Each row is a point on a landscape with many valleys, with its height.
From any point a ball rolls to the lowest of the 2 points nearest to it. It stops when none of these is lower. Distance is the straight distance between rows; heights are no part of it.
ref h=5.47: [ -1 -20  -4   9  -5   7  30  -9   9 -44 -28   0  -3  29 -14   4 -26 -23
 -37   0  -7  -4 -15   9 -27 -10  32  38 -15   5  16 -35  11 -26  -4   8
   3]
Regov h=2.84: [-21  10  28 -12 -25  18 -10 -54 -80  14  24  20   9   0  -1   8   4  17
  -1  -8  22  25   9   7   2  36  -1 -12  64 -27  20   2 -17   6 -21  27
  16]
Romu h=5.20: [  0 -24 -12  46  35 -30  10  19  19  25  -1 -10  -8  23  -4  -6  23  -6
  -4   0 -36  -8  41   2  11 -46 -47  20 -11  17  21  -7  13   3 -16 -34
  -3]
par h=4.37: [ 17  12 -31 -24   2  14  -8  22 -34  26   2  15   2 -13  12  11  31  12
   3  24  45  48  -4  33  16  14 -24 -22 -15 -32 -48 -22   4  -6  21   0
  68]
biv h=4.70: [  5  -8  -1  -9 -23  10 -12 -27 -34  14   3 -13   6  22  -8  -9  11  -7
   5  16  -8 -14  33  -5  11  20 -30  -9   6   4   5 -19  -9  -2 -12  39
   6]
banu h=4.23: [  1  14 -28  -1 -17 -38   8 -15  16 -15 -32   9   4  18  28  11 -18  -8
  30 -69 -28   5 -24 -16   7 -25  14 -29 -19  -9  37  38   3  -4   5   4
 -26]
ledam h=3.29: [ 22 -23  -6  40  -7  -3 -12  27  -9 -21  12 -25   2  22  19  -7   5 -38
  -1 -14 -35   9  23   8 -18 -31 -22  31   6  -9   7  -5 -10   2 -27  22
   0]
Dafur h=5.27: [ 13 -34 -17 -22  10   2  38 -24  29 -20 -31  -6 -17  30  -5  15 -16 -12
 -32   5 -12 -22 -33  13   0   3  39  43 -48   1  20 -11  36   5   7 -18
   1]
Lik h=4.00: [ 29 -11   8  17 -24 -23   4   9  14  22   9 -12  11  20 -13 -17  14 -18
  16  10 -29  15  15  -7 -28 -46 -32  12  46  39  20   9 -10  35   3 -15
 -30]
mapi h=2.83: [ 16 -15 -20 -20 -30  18  -8  17  24  -5  33 -15  16 -24   2  24  -4  -3
  -3   1  23  18   4 -13  49 -11  -9  16  -6 -40  -2  17  -3  19   5   3
  -8]
Nonam h=2.25: [-34  20  15  -9   4  59   1 -22  10 -22   8  12  -3 -16 -20  16 -33  16
 -32  10 -10 -12 -18  -4   5  -7  13  11 -13  -4 -27 -32 -29 -25  28   5
  -5]
kagu h=3.88: [ 26   3  16 -14 -31  23   3  22  40   3  31  -7  15 -25  -9  -1  14   5
 -21  11  -2  20  31 -24  13 -34 -13  10   9  42  -4 -15 -26  20 -18 -42
 -14]
Soru h=4.25: [ 24 -13 -26 -17  -3  21 -16  11 -11  13   9   5  -6 -12  21  22  24  10
 -39  24  64  36 -20  -4 -14  19 -44 -30 -17 -11 -49  -4  13  -7 -18 -31
  76]
ris h=4.48: [ 17 -19  23  17 -25  -7 -11  16   1 -16   4  -6  10 -12   5  31   6 -42
  12  13 -31  39   6  35 -12 -20 -21  14   1  49 -19   0   2  20  27 -12
   6]
buf h=7.47: [-15 -15 -20  -4 -11 -18 -10  24  23 -27  11  19  -7  29  -8 -17 -28 -41
  16  -2 -10   1 -26  -4 -12 -24   8  12  -9   0  12   2  -3 -12   9 -10
 -27]
timig h=6.10: [ -3   1 -28  -4  20 -11  11  38  25  39 -19  13  21   8   7   4  49  41
  -3   8  -3   0  53 -27  11 -11 -14  23 -25  20 -15 -51  38  17   8 -34
  37]
Zemur h=8.26: [  8  -2  -1  -8  38   1   9 -26  13  13 -18 -38  -9   9   6  -7  16   0
  19  -3   7 -27  25   1   9  33 -14 -19 -39  42  31  12  32 -22  -7  14
  11]
kepu h=6.73: [ 15   1 -10 -18 -32 -21   2  33 -28 -15  -8  11  11 -31   6  16  14  -5
  -9  26  -4  30   6   9   8 -15   4   0 -11  -9 -29   3 -19  34  35  -3
  -8]
tuku h=4.84: [ -8  17 -21  12   8 -23  -6 -11 -17  -6 -15  12  36  19  33  -7  -9  22
   2 -45 -35 -40 -12 -32 -12 -33  19  14   2 -14  19  18 -27  -4  -8  18
 -29]
Nuvig h=5.53: [  9  -3  10   1   5 -23   8   8   6  15 -14  15  10   8   0 -40  28  32
 -10  -2  10 -14  25  -9  -9 -23   8  10  27 -15  18   0  13  11  -6  -3
 -22]
soluz h=7.77: [-29 -21 -20   8  15  11  30 -15 -73 -18  -7  12 -25 -23 -14  24   2   1
  22  53  60  -6 -44  36  20  19  38  -3 -23  -4 -23  12  20   6 -12  13
  -1]
Pum h=3.39: [-23 -26  16  -4 -17  17 -16  -5  60 -17  45   4 -19   3 -18  11 -20 -22
   0 -19   0   6  -6 -33  37  17  -7   3  17 -24   4   4   7 -46  29 -16
 -27]
nanib h=6.65: [ 37  23  -5   7 -26   0  -7  26 -25 -17  16  -6  50 -32  15   8 -15 -14
   2  21   6  27 -12   4 -15 -21   1 -12  16 -12 -42  31 -29  36  -1  13
  14]
mur h=6.42: [ 10 -20   6 -11 -20 -23   2 -13  -6  32  -1 -13  14  -2   3  -7   7   4
  -6  14 -39 -29  17 -41   2  -6 -13 -15  20  46  19   3 -36  -1   6   3
 -44]
Zibuv h=5.79: [-33  11  15  10   3  10 -10  -4  24 -20   6   8 -12   6   8  14 -15 -10
  16 -45 -43 -13  20 -10  13 -13  -4   6  22  20   9  -5 -24 -32  10 -10
 -25]
Dom h=3.26: [ 32  19  39  11  47   8   5   3   5  42 -17 -42 -11  -4   3   7   4   2
  27  28  14  12   9   5 -43  42  -5 -16 -13  43 -17 -19  10   5 -54  -8
  46]
denen h=2.53: [-59  35  36   2 -10   7   2 -46 -74   8  13  32  20  -4  14  16  -9  38
 -11 -15   5  10 -13  10  -4   2  14  15  58 -50  35  -8 -21 -10 -22  14
  -8]
zuva h=4.88: [ -8  -8  -6  47  13 -31  13 -10   7  14  -2  -1   3  40  15 -31   0   4
  13 -38 -47 -30  28 -30  10 -46 -45  21  -8  17  28   2 -13 -19 -25  -5
 -27]
Gal h=7.36: [ 19  14 -12   7  35 -21  -6   0 -27  -5 -38 -19  -4 -13  -5  -7  -7   4
  -7  13  23 -23 -30  20  -3  17   5 -26 -27 -32  -5  11   6   8  19  30
  15]
nat h=2.17: [-12  20  32   6  15  31 -20  22   1  29  29  -3  12   3   5 -22  16   4
  51   5  28  25  39  28 -30  21   2  -1  38  28 -14 -14   2  30 -31 -14
  13]
Bov h=6.63: [ -1  13 -32  -9  22 -12 -15  39 -21  27  -5   2  -6  -3  27 -15  63  20
  29  -7  -2  18  27 -16  -6  21 -17  -1 -44 -24 -23  -9  33  19 -19  -6
  54]
lusez h=3.47: [ -1  -8   3 -17 -19  -7  -5 -11 -16   2  12   6  -2   6  -7 -21   2 -19
  22  26  27  12  -1  19 -26  18  25 -31  41 -17  25  33   2  11  -7  13
 -30]
dur h=5.43: [-54  23  29   8  21   2 -19 -34 -20 -15 -18  17 -30 -14   4   1   3  16
  14 -22   5  -6   8   8  21  34   1 -30  27   1   7  -7  10 -41   5 -18
   7]
lus h=6.11: [ -9  52   6   7  44  33 -19  -3  10   7  22 -10 -10 -11   3 -28  12   6
  48  -3 -11 -26  12 -12 -17  33 -11   0 -18  42 -18  12  -4  -4 -36   0
 -11]
fiso h=6.21: [ 12  -7  28  35  32 -32 -16   8  18 -10  -5 -14 -33  23   9 -31   9 -22
   5 -49 -18   8  23  25   5 -17 -21  -8  41 -24  27  14 -14   6 -17   5
 -15]
Lazu h=7.48: [  3   5   1   7  39  -1  23 -10   3 -37 -19  10  -3   4  -7   8 -29 -25
   9 -10  33 -15 -48  16  16   4  33  -6 -15 -42  -1  31  16   3  15  20
  -2]
Vakam h=2.67: [-15  23  21  -5  26  29  -6  36  19  12  -5  25   6   1 -13 -20  22  14
  21  -4  27  41  28  45 -16   5   5  -9  15  20 -26 -15  22  26  14 -28
  37]
dedug h=5.54: [ 11   7  -7  38  58 -29 -12  41  14  15 -11 -23  -9  -9   2 -17  41  24
 -29   5 -18   0  42  26   1 -21 -21  16 -11  -4 -10  -4  21   7 -25 -15
  12]
lafof h=3.92: [ 29   8  -2  -1   9  34   4   3  22  -7  30 -30   5 -45  -1  22  21   2
 -50  25  65  17  -8   7  -5  31 -24 -28 -11  21 -38   8   9  -4 -35 -38
  64]
Voto h=4.50: [ -2 -31   8  14 -25  23  -8  15  60  -5  60 -22 -32   5 -23  -9  15 -10
 -35 -27  -4   0  37   9  27 -14  -9  25  13 -10   4  12   2 -17 -49 -21
 -19]
Tas h=5.19: [  1  43  44   0  -2  -5  -5  -2 -12   0   9 -14  50 -22   9  27 -41  32
 -13 -22  -6   1 -20 -25   9 -12  15 -13  19 -33  -7  26 -49 -12   7   8
 -16]
zukad h=6.46: [-16  27 -20 -21  12   3 -19  -2 -45  22  -3  31  -4  10  14 -27  44  31
  21   3   0  -3  26 -15  -8  13  -4  -5   4 -23 -15 -11  10  17 -16   6
  11]
muri h=4.47: [ 25 -10 -15 -37   9 -25   9  12  14  55 -11 -20  -2  -2 -19  -9  34   0
   8  65  19 -11   7 -18 -30  20 -11 -26 -17  51   4 -17  28   9  -2  -6
 -13]
tidu h=8.63: [  8   4  -8  13  18  -2   6 -13 -37  -2  -5 -20  19 -22   5  14  -4 -31
  51  10  57   5 -33  39 -26  17   0 -41 -32   7  -2  58  30  13  21  22
  31]
Rabot h=3.10: [ 34  14  -8 -28   4  23  -7   4  -2  -1  30 -15   7 -23   1   6 -17   7
   9   2  15  22 -12   2  58  -1  14  -4  18 -45 -25  16 -29  46  -6  19
  -1]
fibu h=4.92: [ 18  -2 -15 -13 -14  39   0  -9 -29  27  24 -10  32  -3  -3  -2  -1   5
  -7  33   7   9  20 -26  -3  18 -44  -9 -19  -4 -37 -28 -14 -17 -34  31
  43]
Fuma h=7.20: [ 25  -4   5  16  44 -15  -7   5   7  17  -4 -56   8  21  -3 -11   5 -13
 -19  10  28 -10 -20  32 -30   2 -23 -15 -23 -22   0  13  13  -5  11  39
  17]
Tur h=4.78: [  3 -22  -6 -23  -6 -17  18  -7  35  23 -31 -13   1  13 -22   1  11   0
 -10  33  11 -28   0  14   1  24   3  -2 -13  35  14 -17  39  11  22  -1
  -7]
lunis h=8.40: [ 21  32 -11  10  27   5   3 -41  -1  21 -22 -30  -7  14  20  13   9  -8
  37 -12   4   4  -5  22  -7  24 -25 -34 -38  39  -2  32  23  -2  -9  35
  37]
vurez h=6.43: [ -8  -8 -28 -10  -5 -60 -26   6  16  14 -27  27 -10 -13  -7   7  27  18
 -10   1  -5  -1   2 -23  33  -5 -33 -33   7   5   6  -9   1 -22  68 -23
 -30]
vubu h=6.64: [ -8   6 -34 -31 -10 -53 -18 -18 -26   6 -46  14  -4   0  20   1  16  13
 -21  11   7 -29  -4 -12  12  24 -11 -48   1 -14  17  11   8 -32  42  -6
 -14]
zem h=5.29: [-34 -11  21  17 -15  55 -12 -23 -14 -12  55   1   9 -10 -23   2  -9  -4
 -22  21  39 -14  -1 -33  18  47  -7  -4   8 -38 -23   5  14 -52 -26  15
  10]
duto h=7.99: [ 12 -10   4  -5   1  -8   5 -42   7   4 -15 -22  10  12   3  25 -29  -6
 -17  -9  -2 -23  -9 -29  47  24  -8   0 -36 -10  29   0  11 -30  37  30
   7]
Ril h=3.11: [  7 -19 -14  -9 -26  32 -26 -13  23 -17  44  -7  -9 -29 -15  35 -27  -5
 -18 -16   3  12 -18 -21  55   5 -13   5 -16 -56  -8   3 -10 -27  34  -6
   2]
nilu h=2.07: [-18 -14 -35  -4 -39 -29  -7  -6  -3 -32   6  18 -58  10  32  12   7 -61
  40 -75 -22  18 -11  52  -8 -26   4  -1   5  -1  24  28 -13  15  -1   4
  -7]
Mupek h=7.02: [ 21  -9 -17  35  16 -35  -7 -10  13   6  -9 -43   8   8  25   2   6 -32
 -12 -17   8 -24  -2   2 -21   5 -30 -11 -43   4  13  42  30 -28   5  26
  23]
derut h=4.71: [-14  -4   6   6 -15   8   5  11 -11 -11  -7   4  29   0  13  38  26 -22
  20  21  -5  16  22  30 -12  12  11   1 -18  62 -10  -8  34  19  24 -20
  26]
sesiv h=3.99: [-41  -5  27 -27 -28   7   5 -20   8  28  24  23  10  25 -18  -7 -30  12
   4 -34 -36 -10  -5 -30 -11 -11  12  -4  50 -25  38 -20 -43 -45  22   2
 -30]
buti h=5.94: [-20  27 -14  -3  19  26  -2   8   0 -24  17   0  -6   5   5   7  -5  -9
  31 -12 -23 -29  16 -16  11  15   6  11 -25  29  -3   5 -18  -2   7   8
 -29]
duve h=7.89: [ -2  12  18 -27 -16   8   8 -32  20  19 -27   0  28  13  -2  23 -55  -5
  33 -11  -9   6  -8 -19  44  30   5 -21 -33  12  36  12   8 -13  44   8
  -1]
Fase h=2.52: [-13  -2 -10 -19  -5  50 -18  18  16 -18  13  16  -2  -9 -28  -2   4  42
 -32  20  -5  -6   3  -6   1 -20 -20  18 -27 -11 -50 -37  -7 -20  29  -9
 -13]
Kega h=8.73: [  4  10 -24  10  43  -8   8  22 -19  10   1 -35 -32 -12 -12  18  10 -25
  57   7  35 -17 -42  57 -14  13  20 -17 -49 -11 -22  57  15  42  16  31
  41]
Kabo h=4.95: [ -4  22  21 -15   1  29  -7 -16  -9   4  31  -1  -8 -10 -26 -11  -9   9
  -6   8   9   3   5 -15  27  48  10 -17  34   1 -12  -3 -33 -11 -10  14
  -2]
ros h=2.26: [-38  16  33 -10 -27  15  27 -16 -50  -5   4  38  30  -9  -4  31 -20  37
 -38 -20  -2  14 -11  14   4 -16  41  22  38 -28  13 -37 -26 -11  -9   7
  -6]
Dekod h=7.34: [  5  -8 -19   0   2 -23  -8  21  43  -5  -8   9 -14  22   0  14 -18 -17
  15  -5 -23  15 -15 -20  -9 -24  -8  -2 -38   7  24  19  15  -7  60 -33
 -40]
mul h=3.37: [  6  30  -5  -6  26  18  -5  -2 -29   4  23   9 -32 -24   2  12   6  -7
  22  -9  22  20  -6  25  36  21   9  -2  13 -43 -17  14  -8  36 -10  16
  32]
mes h=4.55: [ 10  11 -31   1  -9 -45   0 -19   5   8 -13 -11  19  30  15 -32   1   9
   7 -43 -35 -16  16 -35   8 -32 -23 -24 -10   1  33  20  -1  -9 -11  19
 -31]
nit h=2.74: [ 11  27  33  -2  26   5 -15  14  -5  25  15 -12 -40 -21   7 -14  18   1
  22  14  10  32  16  19 -39  22   2 -23  19  31 -29  -9  -4  16 -60 -25
  40]
gov h=6.05: [ 26  28   2  22  15 -16 -10 -11 -19   6 -17 -32  20  -9  35 -10  15   0
   7  -2 -19 -41   1 -29 -14   5  -9 -16 -30  39  -2  31   6  16 -39  15
 -11]
tes h=5.95: [-11  12 -17  -9  14 -13 -24  36  40   9  16  26   3  -5  -9 -13  36  30
   3  45  43   0  16  -2  -7  41  -6   6  -8   3 -18 -19  38 -18   2 -53
  10]
Kas h=7.63: [ 18 -16   1  -2  -2   2  15 -21 -38 -26   8  19  17 -28 -12  32 -32 -12
  11  23  36   1 -67 -19  42 -18  25 -14  11 -66   6  18 -25   1  -6  39
 -28]
lidu h=6.58: [-13 -14  13 -16 -12 -14   5 -18   1  -3 -20  21 -19  -1 -16 -18 -18  12
 -19   7 -43 -26   5   1  -6 -22  13   8  22  50   7 -14 -31 -19  27 -16
 -47]
raza h=4.45: [-31 -18  -8 -16 -23  18   3 -51 -19  -8 -11  13  -5  38 -25 -20 -11   4
   0   3 -10 -18   4  -7   9  12  -5   4  14  -4  15 -35  -8 -34  19  31
 -14]
Tibeg h=5.13: [-30  10  18  13   8  68   0 -13  21  -8  54 -22  -6  16 -32  -3 -22  10
  -2  -8  15  -4  13 -29  31  27   2  -9  24 -24 -21 -11  -8 -28 -14  19
  19]
nuv h=5.32: [-20   1  -6 -23  -9  -5 -17  -1  -3  32   7  23  -2  -7  -3 -29  28  36
 -11   8  20 -13  22 -22  -7  10  -3  -5  56 -25  14  -5 -24 -17  -1 -15
 -26]
Maraz h=5.09: [-20 -15  10  -9 -13  13 -10  -6  12  12  28   9 -20 -17 -23 -37  45  46
 -26   1  10  -5  23 -16  36  15  -9  -2  45 -18  -7 -14  -7 -21 -33 -33
  -3]
Gak h=6.53: [ 12  15  18   9 -17  -2 -35  18 -27   1  27   6  30 -21  25  -1  10  -8
  12  -2  -5  20   3   0 -33 -13 -12 -25  69  -7 -22  28 -58  33   4  19
  10]
nileb h=5.17: [-16  33  35 -22  19  15 -21 -39  15  -3 -10  35 -26 -29 -11  -2   0  43
 -10  -4  12  15  12   3  29  46  -3 -17  35   6 -29 -20 -19 -14 -19 -16
   5]
Tebe h=6.72: [ 10 -13  26   7 -42   0  18   4  20 -21 -15  20   7  -7 -14   0 -11   6
 -51  20 -39   1  -7  -1 -17 -42  24  10  31  38  -9 -32 -31   3  -9 -23
 -35]
Nege h=3.60: [ 24   5  23  -9 -15  39  14  16  28   5  20 -30  31 -33  -2   9   0   8
 -26  20  32  13  11   2  -4  14   0   5   5  42 -24   0  -6  19 -39 -26
  24]
Lel h=5.63: [-16   1  14  27   5  28  24  17   5 -47  -6   4   6  36 -12 -21 -35 -17
   7 -15  -8   1  -1  31 -25  -8  20  29   7 -16   0 -23  13  -9 -28   5
   1]
petup h=1.96: [-29   2  20 -10 -27  26  10  -8 -11 -33 -11  29  -9   3  -9  22 -40  24
 -20 -14 -35  -3  -9  -1  -2 -16  44  39  19  -2  -5 -38 -23 -20  -5  -8
 -11]
tolo h=5.82: [ 23  11  -3  26  38 -14  -4  30   5  20  -1 -49   2  11  13 -19  26  -1
  -2  -1 -12 -37  12  -1 -12  -7 -13  22 -31   9  12  17  18  11 -38  11
  -7]
nomi h=5.62: [-40  26  21  18  13  22 -20 -27 -22 -28   6   3 -12 -17   7  24 -35 -15
   3 -51 -15 -12   5   1  18  17   2 -20   9  14   7  12 -11 -49  19  -1
  -2]
Suke h=5.69: [-16   5   4  -6  22  21 -15  -7  44  16   7   2  -1   0 -22 -30  22  27
   7  16  38 -25  16 -22 -14  60 -21   1  -9  11  -4  -7  32 -41 -16 -18
   7]
Riva h=8.52: [ 26  14  -8 -11  31   3   0  -4   2  32  -7 -32  15   4   6  10  -7 -22
  53  15  35  -6 -13   4 -36  34  -2 -31 -52  42   6  39  30  28  12   3
  30]
tipu h=5.26: [  9   2   8   5   8 -47  18  13  -7  12 -58   4   3  -7  22 -12  41  29
 -17  -2  -1  24  23  24  -8 -13  30 -12  20  -2  12  10  25  43   9 -16
   7]
Lumik h=6.25: [ 18  12  -4  -4  14 -34  17 -13  -1  43 -29  -1  16   5   3  -7  11   2
  17   7 -21 -42  14 -47  -7   9  -8 -11 -11  69  28   7 -13  26 -17  14
 -27]
vesi h=3.14: [-19  -7   8  -8 -30  15  -8 -25 -55   6  28  24  11  -4  22 -18   7  -4
  17  15  44  13  13   1  -2  37  13 -26  41 -44  33  24  18  17 -31  18
   6]
nusu h=7.11: [ 29  -9 -24   4 -26 -50   0  23  -2 -10  -2  -2  19   2  18  20 -12 -38
   3   7 -27 -11 -40  -7 -19 -31   7  -2  -9  12  -8  24 -21  32  18   8
 -50]
zimu h=6.74: [  7  13  15  -7 -22  37   8  23 -21 -22  14  12  55 -38  -9   9  -9  17
   0  18  10  31 -13  -7 -11 -27  43  12  21   2 -38   6 -23  39  -4 -15
   3]
Tefo h=5.98: [ 16   8  42  19  32  -4  10   7  31   0 -22 -26 -33  32 -13 -17 -14  -2
   6 -33   2   9   6  44   3 -30  14  10  25 -33  26  -6  23  31 -10   6
   9]
Miz h=6.39: [ -3   3  22  22  13 -12 -24  23   6  -1  23  -6   8  11  20 -20   1 -21
  18 -25  -1  16  15  -1 -14 -30  -3 -30  51 -16   5  25 -25  15  -9   0
 -13]
zuris h=7.57: [  7 -10  -1  17  14  14  41  -4 -20 -38   1  25  24  -8  11  14 -52 -21
  23   2  25   6 -75 -16  20 -19  54  14 -17 -49   9  21 -11   9 -22  17
 -17]
vesot h=6.23: [ -2 -18 -29  -8 -16 -37  -7  17  -7  10 -14  14  -5   1   6   7  23  20
 -11 -16 -42  -6  13 -26   3 -36   0   3  -4  -1  15 -12 -19   5  46 -26
 -44]
labet h=6.62: [ -4   3 -26 -13   5 -10 -11  17 -34   0 -14  20  10 -24  20   8  16  21
   8   8  13   7   7 -13   5  24  -4   2  -9   6 -32   4  -1   9  27  -7
   6]
tir h=5.85: [ 21  -2 -32   4   0   6  -1  24  23  20  -2  -8   4  -7  11  -2  28  24
 -29   2 -28  -2  37 -18  38 -18  -2  28 -36 -13 -16 -12   9  14  -1 -13
  19]
benem h=2.04: [ 15 -30 -39  34 -17 -38   5  26   3 -35  13  -9 -44  -9  13  33 -11 -91
 -19 -14   6   5 -52  43 -40  -8 -12  32 -28 -11 -12  18 -13  -7   1   4
  26]
vumuk h=6.90: [-34   1   1  -5 -29  44  26  -3 -38   0 -13  26  46  -1  -8   7 -11  22
  15  27   8 -11  16 -11  -8   4   7  13  -3  18  -6 -29  10   7   9  10
  16]
bapob h=5.46: [-17   0  23  27  19  41 -12  -5   7 -11  11 -12  24 -11 -23 -11  -3  10
 -31  28  50 -19   0 -14 -12  44   1   9  -9  -8 -11  -1  30 -43 -24  -3
  28]
gav h=3.81: [ -6  11   0 -28  -6   6 -22 -10 -26  23 -18  14 -19   9 -18 -24  17   8
  33  40  41  10   5  10 -33  37 -16 -47  12  -2   0   3   6  -1   8  19
  -1]
mon h=3.71: [ 37 -20  13  -8  45   4  -4   5  26  51 -14 -47  17  11 -10  -4  14  -3
  -3  40  20  10  17   1 -33  30 -31  -4 -12  27 -14 -13  21  -3  -8   5
  50]
Mog h=7.86: [-26   3 -12   3  39  14  30  -7 -47 -17 -12  34 -19 -30 -22  21  26  35
 -24  38  40  -1 -39  40  36  10  27  12 -17 -25 -30   4  27  22  12  17
  24]
zovu h=5.03: [ -7  44  18 -28  15 -21  -8   2  -7  13  -5  12  28   2  23  11 -26  35
  -2 -58 -37 -12 -26 -22  -5 -29  30   5  26 -41  16  15 -42  -4  15  16
 -26]
tipo h=6.36: [ 24   7 -19   4  30 -35   2  43   2  43 -28   6 -18   2  39  17  58  37
  -7   8 -11  16  28 -20 -13   9  -9 -16 -47  11 -26 -43  33  10 -10 -21
  56]
Golag h=5.04: [  4 -37 -24 -35  28   5  32 -41  13   3 -21  -9  -7   5 -10  25   3   2
 -27  39  42 -21 -20  23  18  36  35  13 -32   6  17   0  48   7  19   1
  15]
feter h=7.80: [ 10   4  15 -18 -12  15   1 -16  22  20  13   4  21   4  -6   4 -34 -10
  34 -12 -12   2 -11 -46  32   9  16 -16   4 -32  20  16  -9  10  18  21
 -29]
vukot h=6.82: [ 28   2 -36   4   4 -62 -14   5 -27   4 -22 -10  -5  -1  32   1   9 -17
 -27   3   0 -35   4   2 -16  -2 -23 -26 -24   6   5  30  16  -4  23   7
 -13]
divuz h=7.68: [-14 -23  -3   8  12   3  31  -2 -36 -49  17  26 -18 -20  -6  27 -25 -40
  32  24  31  -3 -57  42   7  19  47  19 -11  19 -14  25   4   5   3   2
  -2]
Taful h=6.28: [-24  41 -20 -14  45  28 -29  14 -25   3   9  24 -27  -6   0 -33  16  15
  43   5  -4 -15  26 -13 -30  32 -15   5  -9   9 -43 -17 -25  -2 -23 -10
  -1]
pon h=3.34: [ -1   8 -25  23  14 -12   2  -2   4 -47 -31   4 -42  17  21  13 -21 -21
 -18 -57 -39   8 -26  10   9 -23  23  38 -49 -28  20   3  -5   1  -7   7
  34]
Bila h=6.88: [ -8 -18  32 -11 -17  30  10 -38  24   8 -18   4   9 -11 -41  -8 -12  55
 -46  11 -26 -18  26  -6  22 -15 -13  18  41  13  17 -52  13 -30  -4  -7
   8]
Fotol h=7.01: [-29  -1  -3  13 -29  50  20  -6 -13  -9 -12  27  20   7 -18 -26 -15  55
  -2  -5  16 -34  17 -10 -36 -17 -10  39  15 -11 -11 -37  15 -17   5   8
 -13]
foti h=6.98: [ 39 -17  18  13 -38 -32   7  33  26 -15  16 -28  18  -4   6 -15 -23 -46
 -34  15  -7   4 -25 -13 -34 -43  10   8  13  20  -4  22 -13  20 -11  -9
 -41]
tonu h=7.71: [ -8  -3   2 -15  -6 -12  -2 -15 -21  -7   8  13   4   5  15  17 -47 -18
  29 -18  -5   6 -49  -9  29  -2   8 -25  23 -38  16  17 -31   5  14  44
 -22]
tib h=7.22: [ 21 -17 -11  13 -42 -30  11  14  22 -19 -33  13  25   9  23  21 -38 -25
   3   0 -30  10 -44 -23 -20 -36  11  -1 -51  10  21  14  10   8  29 -15
 -21]
sut h=6.75: [-30  -6  15  -7  -8  24  17 -29 -13  -6 -10  17   0  -5 -16 -16  -1  35
 -22  17 -23 -15  41  10 -26   5  13  17  51  35  15 -36 -13 -14   1 -11
  -9]
vub h=3.69: [-36 -30   9   3 -25   5 -19 -11  40  -8  34  22 -28  32 -21 -33 -19  -5
  12 -18 -18 -13  -9 -41   9   7   1  -2  45 -11  36 -17 -21 -43  26 -20
 -39]
Lagon h=2.49: [ 43 -29 -23  19 -15 -47  11   2  -3 -25   5 -22 -23   2  20  14  -8 -58
 -22   3  -8 -22 -31  16 -16   2   3  29 -34   2  -3  20   5  11 -27  26
  -1]
rutib h=3.66: [ 12 -32  22  44 -16  -9  12  10  17  15  17 -34   3  27 -13 -39  -1 -12
 -12  10  -6   0  33   8 -19 -39 -17  10  28  12   9 -14   4   6 -31   4
 -18]
sepo h=5.80: [ -1  12  31  31  38  39   8  -3   7 -33  -5 -27 -14  27  -9  -6 -25  -9
   3 -22 -21  21  -5  43  12 -21  14  34  -3 -25  -5 -14  -3  11   2  26
  13]
muga h=6.06: [ 12   7 -26 -23  -5 -16 -11  25  18  37   2   7  14 -10   1   5  13  50
 -33   8 -32  -5  26 -48  30 -34 -14  27  -7  -8   3 -32 -17   9  16 -32
 -17]
Bof h=4.11: [ 39 -10  -4 -23  16 -26  12  29  51  63 -11 -35  -3  19 -33  -2  32  13
   1  44   7  11  19  10 -14  -4 -32   5 -25  25 -15 -27  18  30  10  -1
  17]
keti h=4.24: [-42   0  28  -6 -31  34  17 -39  10 -17 -13  15  -1  34 -26 -17 -45  -3
  23 -16 -31  -4 -17 -16 -18 -11   3  -2  15  17  23 -27 -18 -38  24  17
 -29]
Mavum h=4.97: [ -9  -6   8  -4 -11 -21   6  44 -13  15 -15  19   9 -19  25  10  47  -9
   4  -4   3  33  34  14   4   8  22 -14  12  32  -9  -6  32  48   3 -31
  20]
Fem h=2.93: [  7 -10 -16  34 -11 -22   3  -4 -10 -41 -14 -18   2  22  28  -1 -20 -42
  -9 -42 -22   6  -6  16 -17 -18   1  19 -24 -17  15  24   2 -12 -43  25
  13]
Guruv h=4.17: [  2   6  14  -9 -14  33   0  27  66 -10  30 -28 -27 -30 -31 -11  17   8
 -34 -17  -1   5  21  13  39 -18 -25  -3  13  17 -10   3 -13   8 -22 -57
  -1]
mafi h=3.68: [  4   3  -9   0  -1 -28  -4  -5 -16 -29 -39  17 -15   2  18  15 -10   0
 -12 -37 -29  12 -12  17  24 -21  12   7 -29 -24   3  -5   6 -10  48  -3
  12]
Zir h=6.85: [ 23 -25  19  16 -26 -43  19  13  39 -21   5  -5 -19   5 -23  -4 -15 -24
 -39  22 -26  12 -24   6 -33 -32  20  36   2  38  -1 -11  -1  -1 -22 -11
 -31]
bib h=8.12: [  3 -20 -15 -18  33 -17  -3 -33  53   0 -17 -28 -15  24  -1  10   5  -9
 -17  -9  -9 -46  -4 -21  28  24  -3  19 -46  20  26  14  39 -26  17  -2
  -8]
Kigib h=6.81: [ -9  -3  10 -14 -67  55  24  -2 -10  -7  10  19  40 -23  -4  18 -36  25
   3  30   5  14  -9 -12  12 -26  17  20  14  -2 -14 -22 -16  26   9  -3
   1]
Zer h=1.55: [  2 -11 -43  18 -35 -31  -7  18 -26 -41  -3  13 -69  -5  13   7  -6 -63
  13 -22  -5  15 -28  58 -14 -16   1   2  -9  -3  -3  19  -7   0  26  16
  16]
Lidog h=4.09: [ -9  14  -2 -39 -11  24 -16 -13 -39  18  15  23  -8 -11 -18 -21  18  21
  10  27  50  39   1  22   7  40 -26 -38  19 -28 -25 -19 -11  -3   4  14
  29]
felik h=3.95: [-14  -3  -6 -15 -17  -8   5 -26  -5 -23 -37  40 -21  12  23  16 -33   4
  11 -50 -34  23 -31   5  14 -18  19   0 -20 -41  47  -4   6   4  21  -7
 -23]
vudum h=7.58: [ -6 -18 -20  -1  -5 -12  19  29   9 -31  -2   6 -20   4   0  10 -30 -56
  18  -1   7  -3 -49  41 -27   0  39  20 -35   7   3  17  15   7  21 -13
  -8]
mipar h=4.26: [ 12 -15  12  22 -24 -21  -6  21   4  10  -6   8  22  10  11  22  22  -9
   6   5 -47  41  30  -4 -23 -58 -19  26   5  52   9 -12   2  21  27 -30
  -8]
rut h=4.81: [ -7 -35  -1  12  -5  -2  -4   4  28  -1  43 -16 -36  -2 -26 -57  19   2
 -28 -17  -2 -23  23  -4  11   4  -8   2  51 -23  13  -1 -11 -23 -47  -7
 -25]

Call two points neighbours if one is among the 2 nearest of the other. Go from one point of each pair to the other, from neighbour to neighbour, staying as low as possible. Name the highest point that can't be avoided.
Nege and Zer: Nuvig
Fem and nat: Mavum
petup and Nege: par

Where does a ball stop that starts at each point below?
Lel: nat
Kega: tir
tidu: tir
